Each row is a point on a landscape with many valleys, with its height.
A ball rolls from a point to whichever of its 2 nearest points has the largest drop for the distance, and stops where none of them is lower. Distance is the straight distance between rows; heights are no part of it.
K341: [ 98 174 125 187  99  99 116 147 183  96 131  55 119 186  86 120 100 180
  61 131  65 111 143 117 172]  (h 375)
K722: [167 143 110 153 136 180 143 111 108 126 177 158 156 169 102 145 155 148
 184  89 129 131 178  87  47]  (h 679)
K972: [131 153 184  83 119 115 108  72 129 170 172 168  98 134 174 109  95 151
 170 147 138 102 129 146 109]  (h 391)
K266: [111  80  71 122 106 144 106 113 155 136 138 133 107 118 145 178 130 132
 126 208 137 120 135 126 154]  (h 633)
K122: [129  38 166  94 136 146 161 133  98 104 102 140 160 116 178 142 128 135
 136 160 168 134  66 147 185]  (h 495)
K34: [160 106 129 104 176 137 165 119  63 117 122 148 188 112 145 110 167 123
 160  64 148 123 150 124 114]  (h 353)
K644: [175 122 117  92 142 140 140  97  84 159 100 164 130 101 153 123 174  99
 148 119 181 100 153 117 113]  (h 321)
K486: [133 106  98 123 117 153 154 139 118 171  68 163 131  73 112  71 101 104
 155  84 135 113 172 151 166]  (h 559)
K163: [169 119  91 171 134 109 137 118 118 147  48 140 131 111 112 128 149 119
 151  83 190 103 181 101 102]  (h 211)
K973: [ 94 133 201 115 175 147 150 123  89 110 188 137 113 169 143 116 118 130
 131 110 121 163 113 151 140]  (h 475)
K303: [ 93  89 175 155 120  91 107 157 163  85 176 103  99 158  94 176 146 198
  76 143  77 127  64 128 163]  (h 208)
K869: [103 137 136 153 172 114 168 185  79 103 100 111 163 131 123 125 145  93
 149  66 149 139 138 124 140]  (h 452)
K367: [148  94 134 107 101 102  92 100 147 145 133 131 120  99 168 197 102 142
 133 186 160 104  73 124  81]  (h 516)
K597: [178 151 146 134 128 123 108  90 102 143 144 134 121 118 167 159 147 143
 188 123 196 120 129 116  40]  (h 420)
K14: [142 166 148 140 147 132 124 121 115 124 165 141  84 162 137  90  91 139
 147  70 109 137 145 128  89]  (h 254)
K647: [149 156 104 121 103 128 116 111 149 177 125 149  80 120 112 100 142  99
 112 145 129 139 152 136 128]  (h 430)
K484: [135 134 154 155 121  69 120 129 157 130 188 121  80 154 101 140 132 160
  86 147  78 129 118 119 142]  (h 255)
K210: [131  96 138  83 109 144 120 102 105 138 110 151 126  95 195 112  93 130
 170 156 143  87 131 119 150]  (h 753)
K65: [110 185  89 144  98 123 118 171 166 136  99  76 121 126  72 110 127 104
  78 112  83 147 143 141 147]  (h 667)
K153: [ 54 115  80  98 133 152 108 152 167 115 111 124 154  91 109 119 125 119
 122 160  77 130 129 114 165]  (h 562)
K891: [164 144 132  84 126 143 146  85 111 168 144 163 110 107 146  93 155 106
 132 149 142 140 147 140 128]  (h 383)
K404: [182 115 165 147 116 130 107 114  93 141 157 116 103 122 169 173 122 147
 151 152 190 136  85 137  60]  (h 382)
K737: [ 87 192 134 127 121 114 117 149 154 140 150 122 114 145  77 109 148 117
  89 103  74 136 134 132 136]  (h 653)
K554: [ 39 151 146 141 114 119 113 181 168  83 169  96 129 134 102 153 135 142
 118 164  63 139 112 125 180]  (h 311)
K112: [129 103 175  85 125 113 112 100 149 106 186 155 106 151 167 119 101 154
 143 166 100 130  94 146 139]  (h 502)
K217: [126 113 137 109 120 128  93 117 113 146 136 137 101 113 174 122  96 126
 155 147 160  99 108 101 101]  (h 730)
K136: [ 75  79 171  85 121 166 127 137 149  91 169 150 151 147 136 171 124 155
 113 184  95 152  44 145 175]  (h 544)
K117: [120 115 130 136 136 117 146 152 121 122 161 124 123 119 141 132 132 108
 115 181 133 163 114 139 143]  (h 261)
K91: [ 78 148 143 128 183 106 145 139 111 108 141 118 164 113 113 128 177 104
 114 124 126 163 111 138 116]  (h 384)
K284: [ 59 179 153 168  89 107 103 183 191  89 136  58 129 154  91 149 136 158
  91 137  62 112 139 126 164]  (h 349)
K190: [ 87  84 109  87 130 159 152 153 139  97 106 143 157 127 171 105 134 125
 159 158 106 112 152 147 214]  (h 366)
K613: [173 140 104 157 150 122 131 125 106 111 115 126 152 174 129 153 153 134
 135  74 178 119 141  95  42]  (h 266)
K451: [144  86 136  77  89 128  94  78 158 148 134 140 119 100 189 172 116 141
 162 220 169 106 114 141 126]  (h 558)
K241: [146 143  97 127 139 154 128 131  99 144  85 149 123 128 117  90 127 109
 142  45 142 111 157 114  96]  (h 256)
K218: [108  98 153  78 163 147 154 125  66 134 149 136 148 133 166 108 104 105
 140 132 156 118 103 149 160]  (h 579)
K843: [ 60 110 162 152 123 122 108 167 156  86 170  91 135 128 106 183 138 163
  92 185  85 155  68 137 157]  (h 262)
K188: [136  92 144 125 135 125 124 140  77 136 112 142 125 123 164 148 104 121
 156 122 200 106  93 105 117]  (h 712)
K960: [126 112 136 136 172 123 155 127  77 125 138 121 183 103 107 159 178 104
 118 128 156 167  99 121 102]  (h 348)
K102: [109 102  59 143 108 118 116 152 152 125  96 102 125 122 119 147 116 111
 113 172 128 117 142 102 153]  (h 659)
K717: [126 212 140 182 108 140 140 129 169 136 118  78 125 174  30  84 112 136
  79  52  83 142 159 174 127]  (h 696)
K114: [125 115 173  94 185 158 169 110  59  81 147 147 180 137 152 116 153 119
 151  77 147 156 121 139 128]  (h 398)
K800: [148 130  94 123  81 144  81 100 175 183  60 142  93  79 126 100  86 122
 153 120 147  96 158 130  99]  (h 537)
K934: [122 138 118 132  96 128  97 125 209 149 117 147  79 130  83  88 106 145
 109 129  76 129 144 155 141]  (h 509)
K471: [155 114 100 130 119  92  90 111 144 116 158  92 101 122 118 174 120 136
  68 165 105 119  84 107 111]  (h 453)
K559: [ 64 136 173 108 149 115 131 168 133  72 164 107 145 125 137 134 120 129
 134 143  70 164 108 159 158]  (h 364)
K732: [137  66 104 144 111 120 141 172  98 124  97 129 128 104 159 173 110 123
 125 148 168 108 100 108 157]  (h 695)
K818: [134 122  92 175 147 106 154 166 127 138  46 125 147 146  97 113 136 106
 132  73 165 121 171 115 126]  (h 263)
K493: [180 141 112 134 133 181 155 111  85 143 140 176 161 130 127 125 155 132
 208  82 160 116 208 118  79]  (h 693)
K28: [146 164  93 158 149 167 160 137 113 122 145 139 187 158  73 142 175 118
 150  70 123 146 190  99  72]  (h 666)
K945: [144  93 130 118 117 108 119 121 128 121 150 123 140 114 145 167  98 134
  93 167 119 126  57 119 106]  (h 482)
K118: [130  69 113 150 150 101 150 147 124 123  65 140 135  74 130 148 175 110
 126 149 162 124 141  98 200]  (h 397)
K840: [147 164 110 147 102  98  77  95 176 183 126 119  93 123 117 104  85 145
 118 106 117  92 159 132  73]  (h 607)
K143: [153 183 132 180 142 123 140 126 102 110 168 103 126 175  91 129 135 138
 108  81 118 145 138 108  88]  (h 197)
K831: [116 154 120 176 143  92 142 169 114  91 138  58 158 167 102 149 108 124
  85 126 126 151  99 111 120]  (h 427)
K730: [122 174 126 182 107 148 130 150 193 137  79  87 120 134  41  65  96 126
 104  81  94 166 133 175 123]  (h 706)
K546: [145  83  90  98 111 123 104  99 152 150 109 142 113  95 173 152 137 103
 136 196 168 111 161 133 139]  (h 601)
K692: [ 75 116  65 107 111 164 100 136 174 113 162 135 122 128 131 132 124 171
 127 164  64 116 134 131 180]  (h 518)
K175: [178 178 108 174 137 144 141 120 118 109 128 115 154 194 103 114 118 143
 131  62 140 134 163  88  56]  (h 231)
K18: [180  89 110 146 148 100 147 109  87 154  81 155 138  84 137 158 175  99
 140 112 197 101 156  94 131]  (h 268)
K64: [125 142  97 139  89 158 124 141 174 169  88 135  91 114  78  81  98  97
 123 118  98 140 147 154 140]  (h 473)
K268: [139  60 130  62 117 138 138  85 118 136  99 137 153 115 207 106 128 129
 155 192 159  86 120 128 182]  (h 778)
K26: [143 171 166 165 126  89 128 129 126 114 168 101  96 171  91 133 146 146
  75  93  88 143 110 102 122]  (h 229)
K957: [140 174 115 122 164 138 156 117 105 131 161 149 157 141  99 114 147 107
 145  79  99 154 163 137  92]  (h 654)
K292: [174  66 144  83 125 131 136  73  98 150 109 137 138  90 193 157 148 122
 134 182 197 103 104 142 143]  (h 802)
K263: [109 133 147 140 121 112 136 141 157 121 167 129  93 115 127 116 138 135
 108 177  76 162 122 131 165]  (h 198)
K152: [175 101 144  90 140 123 145  76  75 159 150 147 160 101 168 161 145 114
 135 146 190 113  98 153  90]  (h 818)
K952: [146  96 178  72 146 136 140  60 104 150 163 154 150 134 160 137 134 132
 127 158 159 125  69 148 107]  (h 831)
K618: [127 148 103 173 106  95 115 140 174 112 129  82 116 176 110 138  96 156
  77 154  95 120 126  97 130]  (h 399)
K798: [ 93  89 119 123 141 117 154 176 118 111 118 108 164  99 141 143 150 103
 140 177 136 151 112 149 171]  (h 206)
K224: [ 93 218 121 171 114 107 133 164 171 113  99  57 148 152  71 116 151 109
  81 116 111 135 153 139 124]  (h 678)
K627: [120 114  98 159 101 103  98 144 170  93 155  84 119 155 111 180 109 163
  70 178  87 119  80 102 145]  (h 425)
K32: [101 198 144 114 145 127 138 151 114 113 137 144 145 127  90 108 135  93
 134  73  88 164 140 129 131]  (h 636)
K765: [159 161  99 168 114 111 124 132 123 145 121 100 101 158 112 115 110 118
  92 105 133 120 143 115  94]  (h 237)
K767: [153 147 134 155 134  90  95  84 143 146 157 131 102 118 128 118 106 153
 134 140 124 116 137 114  69]  (h 625)
K197: [135 122 105 112 150 128 129 146 107 153  86 154 115 131 150 108 150  97
 123  98 168 116 133 103 132]  (h 314)
K373: [109 144 156 138 149 101 137 184 120  76 163  96 150 142 124 157 111 117
 116 115  98 170  88 152 113]  (h 402)
K953: [ 94 122 103 145 130 119 150 178 117 132  58 114 143  79 111 120 166  92
 127 137 136 126 156 117 183]  (h 350)
K433: [172  79 121 148 153 111 158 140  76 140 103 131 157 113 129 175 165 101
 116 123 199 137 114 115 109]  (h 310)
K144: [117 130  80 162  65 127  95 127 195 116 146 109  96 159  87 148 111 195
  91 140  48  95 149 103 168]  (h 436)
K61: [112 227 128 177 128 135 137 146 156 118  95  77 158 144  39 105 151 110
 101  57  91 152 156 143 105]  (h 686)
K279: [150 137 102 116 110 119  91  94 143 168  76 134  95  93 152 126 140 121
 159 125 189  97 166 114  89]  (h 494)
K614: [ 88 149 167 114 189 153 148 134  83  84 156 130 136 147 137 103 137 110
 160  84 140 180 127 125 132]  (h 439)
K79: [180 160 105 126 121 137 111  85 118 161 100 143 124 106 143 138 165 133
 180  89 177 105 175 108  47]  (h 457)
K9: [104  55 136  68 124 170 147 137 121  89 113 150 172 134 183 150 134 137
 151 189 122 127  90 145 206]  (h 442)
K204: [144 120 128 120 175 143 127 114  80 111 136 140 152 144 146 132 145 131
 138  73 168 128 112 102  67]  (h 305)
K180: [159 151 180 120 130 119 113 118 112 115 186 152  73 170 160 134  92 151
 144  95 135 126 109 133  91]  (h 302)
K502: [106  73 186  98 152 166 143 126  84 106 149 128 143 130 159 137 103 141
 121 149 150 159  56 153 143]  (h 540)
K496: [117 154 172 109 129 123 107  90 134 153 171 168  71 136 132  82  84 157
 145 103  97 114 154 144 132]  (h 322)
K565: [ 66 124  81 146 114 152 111 153 166 127  54  97 149  83  78  93 123 115
 105 132  98 135 147 120 165]  (h 597)
K961: [117  59 154  67 118 166 129  94 143 104 145 145 160 139 172 147 124 154
 127 203 119 127  58 142 164]  (h 498)
K748: [150 122 177  68 110 136 134  59 134 142 160 159 121 150 185 100 104 141
 163 184 117 119 118 145 151]  (h 451)
K453: [122 120  86 115 123 147 141 148 149 149  95 149 126  88 120  86 114  97
 139 144 108 144 156 161 165]  (h 517)
K394: [107 153  97 175 142 114 146 165 140 126  70 100 137 121  97 100 151  96
 119 123 148 151 159 124 134]  (h 303)
K735: [165 184 127 180  89 124 114 115 156 165 123 118  67 172  72  96 111 141
  88  98 117 124 159 114 106]  (h 271)
K662: [134 151 124  92  94 131  73  95 164 169 113 155  82 113 155  88  88 130
 148 104 116  86 140 136  96]  (h 580)
K147: [162 123 189 151 115 108 110 105 117 125 177 137  82 150 139 160 110 164
 123 146 149 141  75 128  85]  (h 343)
K420: [125  71 111 103 144 113 166 135 121 121  98 142 166  86 169 113 135 114
 152 171 116 125 141 150 197]  (h 289)
K475: [133 122 130 117 146 130 178 150  71 149  88 157 155  83 119  97 129 100
 154  81 135 114 163 133 179]  (h 590)
K823: [152 113  72 137  99 110 115 148 122 142  92 118 100 116 151 147 103 113
 112 143 159  94 132 100 123]  (h 677)
K99: [155 177  89 158 124 154 135 133 133 159 103 119 121 145  79  94 129 107
 118  61 125 136 165 138  83]  (h 278)
K790: [ 62 147 158 111 169 127 146 181 103  84 103 105 169  99 137 123 175  86
 139 108 136 143 130 151 156]  (h 419)
K632: [136 114 143  87  95 121  94  99 180 139 176 174  77 143 158 128 120 166
 132 166  79  90 123 130 154]  (h 542)
K434: [110 123  82 131  93 152  90 132 207 125 155 134  82 126 109 113 114 190
 115 136  47 112 152 145 161]  (h 474)
K998: [164 102 178 126 144 154 138 117  76 121 166 155 130 149 158 165  98 135
 157 117 179 154  84 152  80]  (h 424)
K159: [112 149 146  96 154 131 163 131  77 124 115 163 174 105 119 101 130  82
 152 108 105 151 142 127 150]  (h 614)

Call two points neighbours if one is among the 2 nearest of the other. Go from one point of each pair to the other, from neighbour to neighbour, staying as low as possible. Name the highest point that can't be avoided.
K241 and K18: K644
K798 and K263: K117
K263 and K143: K484
K765 and K241: K99

Where does a ball stop that starts at each point below?
K662: K14
K627: K303
K152: K303
K823: K303
K144: K303
K973: K143
K493: K14
